Each row is a point on a landscape with many peaks, with its height.
A climber steps from a point to whichever of its 2 nearest points has the largest rise for the distance, and stops where none of them is higher. Distance is the straight distance between rows; heights are no part of it.
sut height 473: [ 80 166 143 129  92 147 123 176 170 118 150 155  53 121 125 176  92 150
 139 125 101 182]
Petub height 455: [150 143  97  98 153 159 130 150 144 110 105 165 143  81 115 179 130 143
  73 131 171 109]
gipi height 262: [153 122 116 107 158 217 150 116 145 134 188 152 154 134  97  90 171 149
 132 143  94 134]
zoda height 333: [159  82 157 157 134  82  85 117 122 141 123  77 104 114 177 105 174  89
 130 149 123 101]
Sem height 274: [103 112 132 136 158 117 131  96 115 178 169 158 116 102 110  76 142 109
 162 123  75 142]
dutus height 100: [162  89  91 127 142 163 104 133 155  99 120 128 162 118 155 137 130 128
  60 140 181  99]
Pazag height 279: [104 171 123 134 125  72 122 168 122 154 130  98  92 139 106  82 106  72
 178 141  85 156]
Bosi height 209: [ 80 158 136  98  92  89 114 175 123 129  67 134 161 132 125 189  57 122
 147 129 158 158]
Tar height 417: [154 133  82 113 137 166 146 152 144  97 141 163 108 119  91 134 121 145
  85 122 145 109]
Sofop height 318: [179  76 114 148 153 149 125 109 127 126 118 131 142 163 133 135 141 167
 105 149 165  86]
Baras height 377: [134 111  93 108 156 187 142 169 158 117 151 162 136 147 103  90 126 144
 112 127 117 116]
sul height 195: [126 191  90 118 146 174 142  97 149 111 139 188 139  92  94 100 163 155
  97 128  88 125]
doved height 579: [ 77 169 133 116  98 112 144 100  89 143  78 121 132 138 159 149 116 142
 133  85  86 118]
gizul height 258: [199 149  97 121 139 188 168 106 142 116 171 147 139 139  91 148 163 137
 125 130 164 143]
bafe height 253: [136 134 118 118  96 189 166 162 138 127 172 175 129 160  95  92 120 182
 103 133 159 170]
Nasoz height 193: [191  52 115 152 112 142  81  97 150  98 176  83 133 192 142 166 165 140
 125 126 122  74]
fon height 447: [117 114 116  94 161 123 132 149 146 112  98 104 155 114 152 121 124 132
  82 108 179 124]
Roga height 486: [118  97 134 102 161 117 110 173 124 117  95 110 165 107 124 155 100  83
 137 140 174  98]
lomer height 325: [134  91 126 169 124  89 104 101 136 123 123 103 114 112 167  63 157 109
 112 120 107 110]
pini height 165: [128 100 127 147 116 101  76 146  78 116  71  54 175 149 135 138 124 102
 127 186 179  80]
tilup height 419: [118 137 123 103 102 145 126 154 109 104 112 144 163  67 134 211  96 122
  89 108 192 130]
saka height 520: [122  93 106 107 147 133 124 182 130 123 112 139 134 149 113 136  61  95
 138 141 173 112]
gof height 189: [112 177 106  95 119 179 141 151 175 106 173 170 147 144  59  79 138 181
 106 158 135 206]
gebu height 347: [144  91  96 109 158 147 127 134 157 104 154 132 123 134  82  74 146 126
 116 105  84 111]
sel height 111: [160  98 155 136 170 156 140  91 146 140 149  95 138 123 186 142 175 118
 116 132 147 130]
pove height 242: [133 100 155  99 147 126 140 179 122  99 134  86  99 113 117 157 109 103
 134 109 158 135]
vor height 177: [126  74 140 151 140 164 112  70 113 142 198  87 108 144 152 105 198 122
 118 141  79 115]
dup height 212: [175 101 107  76 148 144 139 159 118 116 135 115 154 126  90 193 114 147
  81 128 204 122]
nagi height 287: [172 102  91 131 144 185 131  94 139 123 135 137 143 160 106 124 181 194
  70 146 135  88]
pigur height 222: [131 134 166 133 123  78 101  99 102 185  84 144 129  81 183 163 124 116
 150 103  69 111]
numik height 435: [121 133 107 128 144 100 128 135 144 134  78 135 175 146 129 113  85 120
 127 131 182 134]
Nute height 588: [127 109 103 109 116 138 138 189 143 114 137 152 111 149  87 130  71 145
 112 121 169 147]
fabam height 239: [184 120 129 130 124 162 139 135 119  98 145 121 121  94 120 163 142 137
  87 116 191 116]
Zov height 152: [118 144 158 157 138  46  35 102 114 168  76  83 137  94 173 152 152  68
 150 177  96 105]
seboz height 220: [131 186 112 119 111 117 156 104 141 124  83 190 138 123 117 148 102 185
 104  95 122 134]
Von height 164: [120 106 153 164 155  67  86  65 124 135 120  69 113 180 156 134 165 119
 127 172 125 105]
kitil height 300: [129 177 132 101 140 194 174 148 155 125 187 154 102 144  87 158 132 157
 129 141 153 187]
dak height 218: [109 162  74 129 135 160 146  76 130 106 129 158 143 126 116  92 164 179
  61 125 130 120]
padal height 230: [125 131 189 117 112  67  98 136  83 164  56 127 146  64 160 187 110 103
 173 112  92 111]
tupu height 289: [146 126 104 141 145 150 149 100 119 125 100 162 140 138 113 145 125 189
  90 126 166  94]
vopaz height 428: [190  83 116 118 134 120 132 162 152  92 122 145 148 121  92 134  96 128
 114 121 187 135]
Dused height 175: [114  88 139 126 158 171 143 101  96 146 185 115 151 161 100  73 151 121
 176 152  84 120]
zadom height 154: [119 179 164 133  64  65 112 186 100 138  78 128  95 119 124 136  71 132
 178 114  98 133]
sek height 527: [ 84 170 119 113  96 113 133 142 103 147  53 129 149 154 167 128  84 104
 153 114 103 115]
til height 160: [ 90 109 151 119 133 138 129 124  85 153 185 116 136 135 105  27 148 103
 184 144  66 148]
vavi height 228: [ 92 151 119 105 134 107 140 163 155 120 110 142 134 150 104 176  62 129
 153 127 170 173]
bedal height 481: [137 130 159 113 124 114 127 182 148  89 115 144 105  55 130 148 107 124
 111  91 146 145]
fari height 137: [125 160 159 134 108  46 103 115  78 172  63  81 119  90 163 118 137  93
 145 113  90 111]
dono height 173: [138 159 136 132 121 134 161 124 150 126 173 152 100  79 114  68 166 146
 112  93  96 164]
dil height 383: [ 74 165 132 113 133 133 162 147 113 174  98 137 139 181 133 114  93 139
 177 140 129 151]
seno height 359: [145 129 114 149 125 150 149 124 128 121 138 156 120 117 132 153 101 110
 141 127 162 129]
Gonaf height 518: [167 169  97 135 130 198 143  97 140 127 140 157 121  99 126 130 190 143
  78 144 134 103]
pati height 221: [165 131 110 134 179 137 155  92 150 121 138 167 106 112  93 153 137 150
 129 126 121 110]
Gib height 382: [129 156 133 127 117 139 148 132 146 129 106 179 149 104 146 181  85 134
 134 111 168 151]
dezer height 138: [148 127 153 139 134  45 127 102 140 136 108 125 127  81 132 112 122 117
 141  94 129 149]
zenap height 517: [ 90 137 120 109 107 154 130 200 160 111 146 150  76 148 119 139  73 150
 124 133 137 173]
kadag height 250: [152 117 166 130 169  61 107 147 110 175  95  97 115  85 130 131 122  79
 182 146 118 115]
kemul height 270: [116 108 138 163 112 109  84  84 123  76  99 105 147  81 171 168 150 132
  65 124 163  97]
rabi height 251: [109 159  94 131 104 143 157 103  97 137 109 181 142 144 120 156  93 169
 104 111 155 116]
lita height 312: [169  66 130 160 138 104  57  86 178  78 142  97 152 150 176 140 167  99
  95 152 140 112]
mese height 351: [147 110 132 116 143 128 169 144 140 124 150 119 126 172 102  70 126 160
 142 109 139 144]
dafad height 254: [107  98  82 111 122 175 146 138 120  98 183 120 143 181  99  86 126 111
 118 110 133 125]
feki height 176: [ 92 147 147 152 122  98 134  67  81 179 124 126 117 121 168 111 148 122
 144 115  83 122]
Tekan height 204: [107 141 123 159 144  97 130  92 106 151  77 143 128 141 135 139 108 136
 158 129 112  91]
fepev height 227: [111 100  89 125 125 173 130 132 125 118 173  97 164 190 104  66 122  87
 168 130  98 128]
Rali height 214: [139 146 154 130 120  83 124  92 111 132  81 151 120  77 148 164 120 155
 122  83  99 102]
kel height 392: [ 97 125 109  94  90 120 117 179 125 111 129 139 162 105 123 190  60 119
  87 122 213 172]
Buzu height 403: [ 95 183 124 148  73  97 157 145  81 138 108 116 105 161 108 117  85 115
 181 142 113 133]
korib height 240: [123 135 185 120 127  60 112 168  94 142  87 104 145  61 116 163 114  82
 183 134 124 128]
gozos height 328: [107 141 140 116 150 135 143 133 134 161 104 174 107 107 161 124 123 150
 126 105  79 103]
Dad height 388: [128  86 175 171 126  86  71 122 111 123  95 119 151  57 151 169 137  77
 154 171 140  91]
Soke height 487: [172  67 140 150 174 101  73 103 156  93 131 112 144  97 115 175 160 114
 110 153 141 100]
zufi height 237: [185 101 102 132 160 155 157 118 142 112 166 141 122 151  82 143 130 123
 141 108 143 126]
vod height 386: [172  65 110 118 114 148 131 165 137 106 176 105 120 158 115 114 116  98
 150 103 123 111]
lus height 352: [121 129 144 147 110 102 130 127 115 113 111 142 119  76 140 157  90  91
 149 108 145 117]
pef height 307: [130 126 168 111 138 102 155 155 153 143 171 104  87 135 116 135 112 108
 172 121 118 186]
gefe height 170: [106 132 163 110 137  78 128 125 124 117  64 106 189  90 130 184 105 129
 144 115 177 138]
Botis height 354: [146 165 108 113 108 143 156 152 151 124 127 164 136 121 108 169  91 159
 100 126 200 169]
supiz height 379: [122  98 139 179 134 108  78 105 110 123 108 118 130 120 171 151 129  76
 149 174 142  84]
tadu height 316: [166  74 140 164 138 101  83  95 167  98 152 114 116 128 154 104 177 125
  92 139 110  99]
kele height 187: [115 180 150 120 139 117 165 111 136 135 133 156  99 115  93 191 106 157
 152  95 113 158]
lovo height 420: [152  66 137 123 158 133 124 105 124 156 133  67 125 196 129 107 176 149
 148 139  97  93]
mupu height 225: [ 61 132 103 117 158 164 148  99 104 123 157 127 153 152 103  76 141 140
 116 136  87 130]
Loru height 283: [117 152 143 104 157 201 171 124 134 140 175 161 124 117 129 106 154 153
 129 121 116 153]
gare height 463: [ 96  95 148 114 129 124 103 172 115 107  81 133 185  57 128 178  86 105
 124 132 168 111]
fumib height 186: [156  61 130 168 125 157  93  75 128 122 186  98 108 192 144 133 182 136
 125 154  93  91]
sunag height 281: [119  79 125 152 118 105  78 100 116  80 109  90 184 106 138 157 136 114
  87 159 191 106]
nubu height 161: [125  90 168 155 155  65  71  96 135 113  93  71 164 159 151 161 155 127
 113 185 159  98]
Mugu height 157: [131 110 164 156 164  43  69  97 126 140  74  81 148 116 145 132 154 103
 146 166 133 105]
lom height 389: [165  82 132 131 146 143 160 103 110 133 165 101 124 158 100  96 163 160
 141 113 114 111]
butu height 370: [136  82 109 167 139 131  96 105 153 108 139 121 129 130 176 113 137  59
 131 146 128  95]
maza height 378: [138  61  94 137 119 185 120 128 125 120 150 127 149 185 124  81 140 132
 134 139  98  79]
vuzi height 191: [116 138 129 148 135 127 150  85 115 152  98 108 158 153 178 122 135 146
 134 130 158 116]
dedi height 255: [ 71 154  93 110 117 125 144 153 120 126 123 124 130 180 106 123  64 118
 128 131 163 160]
rol height 405: [113 162 163 115 100  82 107 175 143 129  97 158 108  95 135 177  69  82
 187 116  94 150]
zazo height 440: [113 122 152 119 116 134 112 141 125 102  90 150 166  30 151 193 122 123
 106 103 153 119]
rep height 166: [156  55  99 123 118 169  82 101 166 122 184  94 162 183 143 120 182 131
 151 124  61  76]
Bubap height 148: [139 122 149 196 111  80  51 118 103 142 101  99 102 169 170 119 158 107
 137 211 112  78]
lav height 168: [115 122 158 157 148  66  67  74 105 195 122  83  91 148 164 114 180 110
 138 170  94 119]
Modav height 243: [ 42 168 163 108 100 152 154 159 123 144 154 141 106 152 119  82 107 161
 158 133  91 179]
kap height 216: [156  88 129 134 147 128 141 101 104 115 144  83 120 135 126 161 134 100
 133 121 157 104]
tari height 261: [102 149 144 123 151 134 161  96 134 152 185 149 133 111  90  69 142 134
 158 125  84 184]
labe height 429: [114 160 137 132 120  84  91 181  86 127  52  83 171 101 137 138 104  83
 157 157 147  97]
pori height 24: [166 167  41  70 108 212 145 158 140 122 177 161 156 146  71 122 157 140
  69 162 153 152]
Fizo height 206: [154  86 113 104 117 148 140 146  96 134 131  66 156 189 143 118 119 100
 142 121 170 111]
Danek height 499: [147  98 149 145 159  94  93 102 141 110 122 117 109  51 147 164 150 104
 113 125 125 104]
ges height 326: [122 119 115 167 103 131 133 112 116 133 144 136 123 127 144  40 129  95
 157 127 101 123]
bala height 143: [120 152 171 136 109  54 132 124 102 169 103 116 100  85 149 115 117 111
 154  84 105 145]
gali height 188: [ 80 175 146  99  83  89 130 166 149 129  70 144 127 158 140 166  63 147
 160 116 101 163]
vubul height 349: [109 128 106 173  89 109 129 101 112 111 106 136 132 126 152  88 107  95
 131 114 132 116]
Nuf height 147: [113 152 153 131  76  98 143 170 153 104 123 129  91 143 111 154  79 177
 130 118 178 201]
nul height 229: [155  79 118  99 155 148 152 153 124 105 149  88 135 139 113 180 115 104
 126 113 186 122]
bamig height 171: [ 91 186 151 126  65  89 119 170 124 146  95 158  98 159 127 137  73 149
 177 113  56 161]
Nol height 183: [ 99 159 171  88  79  64 109 176 104 100  52 118 147 109 119 180  79 132
 133  90 101 138]
Tir height 454: [182  64 125 126 158 113 110 151 147  87 132 115 145 109  96 136 113  90
 147 119 154  99]
pitip height 462: [132 116 119 136 178 169 130  80 146 142 177 143  96 100 135 115 188 128
 110 129  78 103]
Mola height 124: [137 133 114 156 144 122 144  48 145 112 145 111 143 139 146  96 174 145
  91 122 130 135]
Rog height 145: [ 70 163 162 138  93 104 128 130 133 174 168 164  83 122 101 114 101 118
 190 117  60 194]
nenor height 299: [144  84 133 122 141 160 126 102 125 140 184 121 119 120 112  42 190 155
 111 112  65 117]
tokar height 213: [133 109 152 155 168 101 115  77 131 152 103 128 117 117 159 161 140 141
 134 141 116  94]
Kesos height 219: [197  92 122 131 103 175 161 122 114 108 176 108 127 134 131 126 164 133
 101 108 165 125]
pereg height 348: [100 108 121 122 168 178 143 132 134 138 132 159 116 124 137  98 138 147
 117 137  95  95]
fezo height 401: [100 124 159 157 108  83  59 150  86 120  61  99 179  55 149 149 125  68
 156 175 127  91]
domu height 309: [131  98 114 165 127 137 108 110 111 153 145 104 138 173 157  49 158  87
 159 156  89 106]
zolen height 306: [113 117 124 120 107 163 170 170 112 138 149 140 135 185 114  82 104 149
 136 127 149 151]
giker height 205: [163  67 133 161 127 126 123  96 113 117 136  76 156 171 160 139 152 107
 125 140 169 105]
peb height 301: [127 120 122 130 128 112 130 184 134 121 144 103  97 153 105  97  94  69
 172 127 124 140]
Genib height 286: [127 113 122 139 153 111 109 125  93 190 165 116  98 128 111  65 154  70
 166 140  63 114]
pubiv height 263: [126 162 153 118 140  57 108 181 130 160  92  97  99 104 119 110  99  80
 190 141 116 143]
Kirem height 485: [171 129  96 129 144 191 134 107 154 101 182 136 114 102 124 125 177 111
  94 130 107 117]
Big height 246: [ 60 166 126 113 160 134 155 110 138 143 133 146 143 135 116  86 122 137
 144 115  86 162]
nolil height 172: [126  77 155 156 144 106  78  88 118 182 171  86  82 159 157 103 198 111
 130 152  81 117]
lotal height 199: [183  46 148 156 127 115  83 110 137 114 159  64 139 160 162 160 167  95
 148 145 134  89]
tuf height 478: [165  66 176 168 161  74  64  91 144 125 137 110 104 136 141 174 168 117
 125 168 124  90]
faz height 64: [146 120  93  99 123 193 148 166 123 147 146 168 148 144 128 135 117 151
  88 141 189 129]
zovab height 475: [107 209 110 120  91  96 111 167  87 137  50 104 146 139 143 143  80  84
 161 144 125 108]
lafe height 203: [125 150 118 114 165 144 178 114 129 136 131 155 108 145  82 169 120 162
 139 115 141 134]
Vofit height 408: [125 180 147 139  78 127 158 102 127 137 108 181 143 111 160 180  96 136
 143  83 107 148]
Guku height 184: [110 131 142 172 120 122 133  69 110 140 125 138  98 103 171 118 166 155
 102 110 111 107]
Pipaz height 194: [101 156 120 107 124  80 153 124 130 123  71 140 144 136 112 138  89 173
 125  92 137 131]
nis height 182: [ 91 135 139 165 128 116 124  75  96 148 116  82 123 155 188 118 156 100
 133 143 121 114]
bokel height 129: [109 168 136 115 107 113 142 157 164 105 143 129  74 129  87 146 116 199
 117 119 140 186]
lize height 317: [ 98 112 109 123 142 133 140 142 134 108 149 149 115 151  80  55 112 128
 142 126  80 134]
viko height 472: [ 77 168 159 132  74 108 148 122  87 171 109 162 114 129 126  96 104 137
 178 106  50 134]
sefis height 319: [158 205 100 101 104 159 159 150 144 119 138 170 114 123  75 179 141 158
  96 155 186 172]
nel height 466: [121 126 117 134 147 109 124 153 116 142  83 104 134 153 140  94 111 107
 148 143 147 108]
Nube height 114: [152 105 169 165 155 109 108  62 149 120 133 100 130 125 180 155 171 134
  95 145 162 129]
nabu height 256: [149 131 110 145 109 150 122 103 112  85 118 134 144  81 161 175 136 135
  73 113 188 108]
muki height 201: [130 148 168 111  86  87 127 150 110 124  63 155 132  96 144 170  91 150
 141  73  98 117]
tirim height 162: [129 133 143 127 135 112 154 127 126 137 156 112  88 101 128  87 142 118
 117  88 115 144]
mabom height 288: [116 155 126 143 134  81 105 129  86 173 107 104  82 111 137 123 125  69
 165 146  80  89]
lofos height 190: [126 189 140 132  95 169 161 116 153 124 159 193 119  93 101  90 139 178
 116 119 112 172]
Zogob height 297: [139 131 123 166 146 105 100 125 104 174 119  95 105 134 148  76 152  81
 167 166  90 102]
kon height 9: [157 154  67  78 105 191 131 191 152 120 181 158 115 149  79 145 125 138
  62 150 173 177]
pirup height 223: [ 62 173 160 111  94 154 133 154 166 131 162 162 108 124 115 109 128 194
 133 125  77 213]
sez height 156: [ 46 181 137 137  81 118 113 164 127 139 137 153  73 149 110 124  84 122
 188 140  57 171]
lorif height 285: [ 73 133  78 114 137 143 145 159 138 111 140 129 117 167  97  88  98 113
 119 123 124 137]
Kur height 257: [106 121 153 102 154  96 140 177 108 131 118  97  72 107 125 140 101  85
 150 106 115 114]
Sar height 226: [ 42 174  89 112 110 136 137 145 159 119 145 154 121 163 112 146  73 137
 125 123 128 190]
vaba height 210: [ 66 192 119  91 117 169 138 154 177 116 142 182 138 127  97 110 122 187
 101 135 104 197]
fum height 144: [138 134  88 102 144 169 165 125 151 108 185 151 152 180  43  96 128 162
 136 134 128 173]
zezes height 224: [163  74 104 104 132 182 146 119 136 137 149  98 170 192 148 118 144 137
 129 122 161 119]
Duti height 241: [166  92  96  89 158 203 151 120 146 127 176 112 175 181 112 118 160 148
 138 118 106 119]
sira height 268: [ 97 128 160 133 114 142 174 156 111 161 152 138 110 143 134  83 116 134
 166 125 122 162]
poziv height 342: [177  66 161 147 118 125 132 121 106 143 148  77 101 137 166  96 172 113
 144 121 132 108]
budoz height 321: [115 152 150 114 146 153 158 159 180 132 182 141  93 136 114 132 127 137
 147 131 123 197]
mudo height 430: [ 83 145 154 116  98 127 125 187 135 123 116 155  95 113 139 194  66 109
 156 117 125 139]
sunik height 425: [101 147 104 105 156 158 158 123 153 120 124 127 140 112 156 106 145 120
  85 104 139 142]
mas height 438: [128  97 144 176 145 109  86  64 121 169 157 138  75 102 163 148 176 107
 120 134  88 101]
lef height 113: [165 160 125 117 125 106 156 162 166  89 134 143 108 118  82 114 125 171
 103 108 160 166]
Fevem height 252: [152 133  72 101 143 182 145 123 139 116 151 137 155 139  84  91 173 180
  67 131 130 115]
sati height 339: [140 145 139 138 128 122 162 137 154 132 148 175 103 106 136 119 101 109
 153 118 123 160]
geb height 484: [162 126 139 121 163 110 140 140 153 120 118 132 114  57 128 142 142 118
 114 100 137 128]
rapaz height 217: [119 120 189 150 140  68  90  89  98 165  69 119 127  89 172 179 149 137
 131 136 106  87]
deg height 413: [176  49 100 142 129 157 104 143 131 113 136 109 134 162 136 111 127 104
 142 130 130  69]
giv height 151: [104 156 166 121  99  93 156 144 106 156 148 111  66 102 144 108 115 117
 145  75 107 161]
tefi height 185: [143 106 101 139 123 120 117 130  69 135  89  62 148 190 138 122 126  96
 135 163 168  83]
tefus height 291: [ 91 164 155 122 127  95 154 159 139 146 136  99 102 165 114 123 100 119
 192 144 135 192]
repom height 215: [147 180 102 123 101 184 166 129 145 112 143 180 140 119 107 101 143 167
  89 132 157 154]
Peg height 141: [131 121 131 178 121 125  98 127  89 151  76 113 114 172 164 100 134 122
 151 185 129  66]
Gutig height 449: [132 123 143 132 164 132 128  87 129 190 160 148  74  81 154 127 166 118
 123 106  82 124]
ralo height 474: [180  82 101 119 180 119 107 114 175  93 121 114 137 121 112 147 144 118
 115 125 139  83]
Popab height 273: [ 94 157 142 114 117  91 117 160  98 144  86 130  82  97 136 143  97  94
 152 110  78  95]
Mudu height 44: [134 127  66  84 132 213 151 138 116 142 173 168 174 170  85 116 126 165
  76 156 150 142]
sife height 179: [138 192 106 121 110 140 147 111 150 105 134 174 117  76 117 140 142 137
 100  85 100 135]
zud height 106: [187  96 128 126 154 154  83 118 161  80 121 113 157 101 162 159 182 144
  56 154 165  97]
razep height 305: [ 92 167 143 105 135 176 168 142 128 145 124 170 111 112 140 132 111 162
 123 107 115 146]
derel height 110: [185 117 153 142 148 120 115  93 150 102 108 113 152  72 158 159 171 150
  87 135 176 122]
fab height 341: [137  81 114 172 136 139 120  96 121 130 127 135 130 173 134  83 141 156
 115 152 130  85]
Zagu height 167: [127 176 107  87 141 191 156 111 140 102 188 160 171 141  45  94 163 155
 116 156 114 177]
Mafer height 284: [197 180  90  93 134 190 159 136 136 130 131 152 133 133  95 161 169 140
  88 162 183 144]
zosef height 322: [ 96 146 135 141 119 108 132 160 143 122 143 149  80 117 121 127  83  77
 175 111 114 160]
bup height 441: [101 171 147 128  70 150 154 139 139 118 142 175  91 117 135 167  82 148
 145  95  98 169]
lel height 298: [107 103  95 130 113  95  98 126  99 108  94 102 175 128 143 139  94  95
  93 135 194 107]
nus height 470: [ 97 132 126 123 111 130 120 192  99 123  96 141 124 128 136 167  69  98
 150 138 155 100]
gidif height 180: [106 145 160 118 139  99 149 122 106 147  68 103 151 114 166 149 114 134
 131 107 153 125]
nodi height 131: [139 152 126 146 146  93 152  78 151 115 116 128 149  99 142 114 139 140
 108  97 134 144]
Rom height 196: [ 87 144 115 143 132 142 146  74 107 129 120 142 138 131 141  96 153 187
  95 110 101 107]
Vabe height 332: [110  97 132 134 172 165 120  95 146 151 156 162 142 125 145  57 154 132
 131 156  80 110]
natam height 118: [175 113 126 156 144 140 112  57 164 111 160  97 147 156 156 133 193 153
  79 148 149 129]
fipeb height 169: [112 190 143 118  99 121 155 105 137 142 140 169 121  76 146 126 133 147
 118  74  70 162]
dav height 465: [128  77 138 100 178 118 102 136 139 103  85  75 168 111 138 156 133 110
  90 133 173  99]
Pud height 178: [124 195 169  88  77 126 125 165 175 112  98 147 122 125 134 208  94 195
 113 102 125 210]
velod height 483: [179 154  75 119 140 179 116 115 152 103 107 142 136  85 126 161 181 132
  57 152 172  97]
mor height 197: [141 209 128  89  93 127 146 144 156 112  95 176 135 105 122 188 120 185
  93 101 143 169]
rokag height 424: [103 133 109 127 153 134 152 131 109 157 109 133 145 183 107  78 113 123
 171 146 120 121]
Rine height 437: [147  80 117 124 175 124 127 127 138 143 111  85 133 160 148  98 146 112
 141 134 124 107]
makam height 519: [111 132 130 116 107  99 132 186 135  89 113 135 101 110 104 124  88 133
 114 106 153 141]
piro height 153: [122 140 139 180 106  84  50 129  77 125  78  65 136 131 160 138 140  96
 130 202 149  76]
Nad height 91: [191  75  70  89 124 171 120 149 141 112 150 110 176 149 130 135 130 135
  70 121 173 112]
kozu height 360: [179  86 132 143 114 115 145 151 103 137 150  98 105 141 127  86 135  98
 181 120 130 113]
kenen height 278: [107 205 136 107 107 188 170 149 145 134 147 177 102 115 121 167 125 178
 107 126 129 179]
zeru height 521: [ 64 186 139 113  97 118 163 111  93 137  96 154 137 153 118 104 109 169
 144  94  70 146]
tagu height 387: [208 108 107 121 104 144 158 156 146  96 163 134 136 158  78 127 109 147
 128 117 191 160]
dep height 163: [116 165 184 108  75  81 134 162 145 110  97 136 128 103 128 191  89 164
 137  98 151 186]
Tiz height 200: [ 97 120 142  98 159 173 146 100  86 108 199 129 153 144  66  72 148 156
 144 134  91 144]
monop height 323: [120  99  77 151 117 137 121 114 118 103 123 116 146 159 142 108  98  88
 114 132 165 107]
mulim height 174: [172  81  96 143 137 182 114  79 151 115 196 114 145 159 119 122 187 129
 123 139  85  95]
bamu height 439: [106 191 139 144  89  75 134 131  73 179  91 119 108 138 125 103 111 113
 189 124  74 132]
teku height 79: [161  96  72  85 110 153 145 169 136 130 148 131 167 170 116 116  94 146
  86 128 192 143]
lepi height 368: [116 124 140 169 109  83 100  93 107 120  84 117 140  96 171 136 120 102
 136 123 142 105]
Diz height 315: [133  88 122 153 143 112 110 105 126 147 170 125  89 106 137  65 168 111
 110 117  72 107]

Where does a climber stop that starts at each point below?
bokel -> deg
Mola -> nel
tokar -> Gib
muki -> Gib
fum -> nel
Zagu -> nel

Call two points neighbours if one is among the 2 nearest of the other. Go from one point of each pair to the other, from neighbour to neighbour, staying as high as possible. Name the lowest point that can't be avoided.
Nute / Danek -> bedal
saka / Danek -> Botis
budoz / nel -> tefus
